Each scene shows the same named points in several views. A view is turned or mirrored, shifted and resized as a whole, has a little noise and may leave points out.
In the rows, zero is written as 128.

Scene 1
View 1
Z42: [100 121 128 134 123 138 127 132  88 108 131  77 128  99 137 124 151 100
 137 178 118 146  85]
Z880: [136 156 110 120 123 121 140 124 136 157 116 138 137 105 157 100 144 141
 117 175 131 122 133]
Z909: [125 153 112 122 114 114 132 129 135 137 128 118 130  98 146 105 140 133
 131 179 124 111 120]
Z759: [143 119 132 111 155 152 137 127 127 135 107 134 152 103 149 105 135 150
  97 150 121 145 134]
Z978: [138 125 131 109 141 133 126 134 141 117 121 121 144  92 137 104 124 148
 115 153 112 120 129]
Z494: [130 138 120 120 132 132 136 127 125 138 118 124 139 103 149 106 142 136
 116 169 125 130 123]
Z487: [143 116 136 105 152 143 127 134 140 118 115 128 151  93 139 103 122 155
 104 144 112 128 135]
Z738: [111 133 123 126 118 124 125 134 116 113 134  92 128  95 137 115 139 116
 138 175 116 123 101]
Z794: [120 130 125 124 128 132 130 131 116 121 125 104 134  98 141 112 140 125
 127 169 118 131 109]
Z102: [132 125 129 116 140 139 131 130 124 125 118 117 143  98 143 108 136 138
 113 159 118 134 122]
Z547: [114 157 108 131 106 114 135 127 118 142 130 109 124 103 151 111 152 117
 139 191 129 120 109]
Z557: [143 160 110 112 119 108 132 131 161 147 124 142 136  96 149  94 129 155
 122 170 124  97 141]
View 2
Z880: [173  97 168 130 153 123 171 104 153 140 143 112 116 126 116 108 171 124
 129 136 175 111  77]
Z738: [106 102 147 178 162 136 155 141 111 163 159 110  84 111 140 123 151  95
 129 105 191 155  84]
Z494: [146 100 148 126 159 127 156 125 136 156 149 106 113 127 126 116 160 115
 121 127 171 125  82]
Z102: [135 105 136 116 163 122 140 138 119 171 146  96 119 128 132 115 156 111
 121 121 165 133  90]
Z978: [146 111 147 120 156 106 130 134  99 177 136  83 131 122 128  95 164 108
 133 115 163 132  94]
Z759: [153 103 127  77 167 119 135 136 132 173 141  90 136 141 127 116 157 125
 111 134 149 117  92]
Z794: [119 102 139 148 163 134 151 140 120 165 155 105  97 121 137 123 151 104
 123 115 179 144  85]
Z547: [134  94 167 182 155 142 183 115 147 136 161 126  80 112 128 124 161 107
 129 120 198 136  72]
Z909: [150 101 172 165 150 123 168 113 130 145 148 111 101 113 123 105 170 108
 138 120 188 130  79]
Z487: [150 111 138  98 159 104 124 137 101 183 134  79 141 129 127  97 163 113
 127 120 154 126  96]
Z557: [187 107 191 146 140 100 162  95 126 145 131  99 130 113 110  77 187 117
 149 126 178 111  81]
View 3
Z738: [171 176 138 153 134  92 105 118 163  45 140 156 142 126  44 132  41  75
  95  70 123 196 146]
Z794: [172 173 137 139 142 102 102 127 153  65 113 156 146 126  64 132  42  78
 110  82 108 178 151]
Z547: [154 163 162 173 114 114  87 101 209  72 140 148 136 140  61 144  87  77
 130  74 118 176 122]
Z909: [167 167 145 153 128 111  87 125 200  84 149 134 132 146  76 129  92  77
 109 109 123 175 148]
Z42: [162 173 149 160 131  94 115  99 136  25  99 185 157 104  29 149   3  77
 120  20 105 194 122]
Z880: [165 159 151 138 136 129  78 135 202 118 116 128 133 152 107 130 109  79
 133 132 104 148 153]
Z487: [194 177 112  94 174 103 100 175 129 101 102 134 142 135 103 109  48  79
  89 146 104 163 200]
Z102: [180 172 129 117 158 109 100 150 141  88  97 147 145 130  87 123  47  79
 108 111 102 165 173]
Z557: [177 169 134 136 139 117  75 153 214 117 162 108 119 165 105 112 125  76
  97 165 128 163 176]
Z759: [183 167 129  95 173 121  96 165 128 117  64 143 149 130 117 122  51  84
 125 134  84 142 184]
View 4
Z557: [168 111 125 190 137 141  92 119 144  91 179 157 124 115 122  95 165 127
 126  92 125 164 115]
Z759: [106 153  90 133 160 156 142 163 161  83 135 151 110 131 123 147 128 129
 117 100 167 115  96]
Z738: [ 92 102 123 130 128 153  99 104 135 138 136  95 115 134 128 194 159 119
 172  58 103 146 114]
Z487: [104 144  89 153 165 151 117 137 129  83 132 144 111 132 127 139 144 112
  98  76 166 117 106]
Z42: [ 60 106 118  93 126 163 119 116 149 154 119  76 109 141 127 239 147 125
 198  60 101 134 106]
Z794: [ 95 117 114 128 136 156 114 123 146 123 135 111 112 132 126 183 149 123
 160  72 121 137 109]
Z978: [108 131  98 157 157 151 107 126 125  93 137 137 113 131 128 143 151 112
 109  69 151 127 110]
Z880: [153 119 124 157 131 147 120 144 174 100 172 151 120 117 120 124 149 141
 155 111 124 156 105]
Z909: [137 103 130 157 126 147 100 114 151 117 164 126 120 121 124 145 162 130
 161  83 107 161 114]
Z547: [132  94 141 139 112 150 107 116 168 137 166 113 121 122 122 169 160 140
 196  90  88 169 112]
Z102: [101 132 101 136 150 154 121 137 146 102 134 129 112 131 126 162 143 123
 133  80 144 126 103]
Z494: [120 125 112 140 139 152 124 141 162 106 150 135 115 126 123 153 144 132
 151  94 131 140 104]

Which points are out of place in each view (at most two, in the order of its rows)? Write none if all are in place.
view 1 | Z759, Z487
view 2 | none
view 3 | Z738
view 4 | none

Scene 2
View 1
Z330: [113 129 126 154 136 108 118 115 124 102 119 116 119 127 119 116 139 122
 154 126 125 110 127]
Z259: [ 97 118 107 152 153 142 139 120 127 117 117 116 131 105 115 135 141 131
 161 139  83 108 114]
Z650: [136 120 129 136 133 121 129 120 134  96 147 144 100 109 101 118 136 106
 192 138 148 144 148]
Z189: [142 114 124 123 137 130 139 122 134 107 156 158 101  95 100 126 132  99
 205 144 142 160 154]
Z186: [133 121 127 133 135 113 127 116 127 109 141 144 108 110 114 121 132 104
 181 134 139 142 146]
Z879: [128 136 134 136 124  61  99  96 103 133 118 133 125 137 158 111 122  96
 132 110 141 125 141]
Z152: [130 123 126 134 134 107 124 113 123 114 135 140 113 115 122 120 131 105
 171 130 136 137 143]
Z867: [118 123 122 146 139 121 128 118 129 103 129 127 114 114 111 122 138 118
 171 134 124 123 132]
Z716: [113 119 116 144 144 130 134 119 127 111 128 128 120 108 113 127 138 120
 170 137 110 124 128]
Z919: [122 129 129 146 131  98 115 112 123 104 125 125 114 127 123 114 135 113
 157 124 138 121 136]
Z562: [129 131 134 143 127  92 112 111 123 103 130 130 109 128 123 111 133 107
 160 123 149 127 141]
Z110: [147 117 127 114 132 102 128 109 118 130 150 166 110 102 128 124 122  87
 187 134 144 166 159]
View 2
Z650: [200 138 123 141 136 108 126 135 138 135 131 129  94 106 147 134 106 150
  73  83 160 118 151]
Z110: [162 135 115 160 147 124 115 161 145 152 149 172 130 125 135 127 114 133
 122  86 135 115 178]
Z186: [180 138 129 142 129 119 136 134 138 126 134 133 104 121 136 133 110 139
  93  91 147 124 151]
Z259: [181 128 170 124  62 121 195 104 161  77 120 111 108 150 125 131 128  85
  37 102 146 175 113]
Z716: [181 132 153 133  90 119 169 119 152 100 127 123 108 138 131 131 122 108
  59  96 147 154 130]
Z879: [114 146 141 138 136 164 163 109 109  84 143 113 102 151 103 144 108 158
 198 124  97 132 144]
Z152: [169 139 134 140 126 127 145 129 135 117 136 129 105 127 131 135 112 139
 107  96 138 130 147]
Z867: [184 138 146 130 106 120 162 114 139 101 126 111  94 128 133 136 114 130
  73  97 148 142 130]
Z189: [202 135 115 152 137 101 114 157 154 156 137 159 114 107 151 127 113 131
  61  75 164 115 167]
Z330: [171 142 154 122 104 133 176  95 126  78 125  89  83 135 123 142 111 141
  97 110 138 146 118]
Z919: [168 143 144 130 121 134 160 106 121  93 129 101  86 130 125 142 107 152
 117 106 135 134 132]
View 3
Z879: [ 61 107 111  50 120 102 186 198 190 119 198 159 183 140 163 128 144 105
 151 140 176  91  81]
Z110: [ 87  29  70  86 107  61 148 119 124 145 133 151 211 166 170 149 137 110
  74 150 128  81 165]
Z330: [109 120  96 114 134 122 116 201 165 106 154 191 171 147 116 156  87 126
 166 138 149 146 141]
Z259: [178 103  86 147 119 142  72 191 183 122 114 183 163 117  97 183  56 113
 154 136 121 139 161]
Z189: [ 95  35  57 121 120  64 112 117  92 134 110 176 209 188 147 161 109 127
  80 151 116 121 208]
Z716: [137  88  81 129 123 115  97 174 155 122 126 182 178 144 116 169  81 119
 136 141 127 133 166]
Z562: [ 62 102  91  91 136  94 147 182 140 107 168 186 188 173 140 140 117 129
 144 144 157 134 140]
Z152: [ 92  76  82 100 123  90 132 160 140 124 145 175 191 163 143 151 113 120
 122 144 139 118 154]
Z186: [ 89  67  75 108 125  83 127 150 124 125 137 177 196 171 142 154 110 125
 113 146 135 123 170]
Z867: [112  93  82 124 131 108 107 177 143 115 135 188 180 157 121 162  88 126
 141 142 135 142 166]
Z919: [ 82 108  94  99 135 104 136 190 151 108 162 186 181 162 133 146 107 127
 152 143 154 137 140]
Z650: [ 79  67  67 119 133  76 118 144 101 118 129 188 201 189 137 155 106 135
 110 148 131 140 193]
View 4
Z879: [151 121 136 115 126 137 131 124  51 178 162  63 151 102 159 111 130 129
 142 100  91  45  75]
Z716: [ 81 129 136  96 100 116 118  86 106 116 159 118 129 126 120 110 132  90
 130 121 168 137 153]
Z152: [ 99 119 118  81 111 130 112  98 111 145 155  71 120 110 124 117 136 106
 120  99 132 117 126]
Z650: [ 75 119 101  56 105 128  95  80 149 153 156  64 101 114 117 124 128  98
 104  86 141 150 139]
Z867: [ 86 131 132  93 104 117 114  79 106 140 166 113 127 129 132 114 119  91
 124 111 158 131 139]
Z562: [109 126 121  86 114 128 109  86 101 182 168  77 125 119 150 120 112 107
 120  91 121 101 102]
Z110: [100  99  95  61 113 147 109 124 133 124 132  15 109  84  97 119 168 121
 113  91 112 116 131]
Z330: [ 99 139 142 107 109 114 117  76  86 161 175 126 137 135 153 112 105  93
 132 110 150 112 119]
Z259: [ 75 138 157 119  95 105 130  81  87  90 163 161 142 138 121 104 129  78
 143 143 194 143 168]
Z186: [ 89 116 111  72 108 131 105  93 127 143 153  65 112 110 118 119 136 103
 113  95 137 130 134]

Which points are out of place in each view (at most two, in the order of its rows)? Write none if all are in place.
view 1 | Z259
view 2 | Z716
view 3 | Z110, Z330
view 4 | Z867
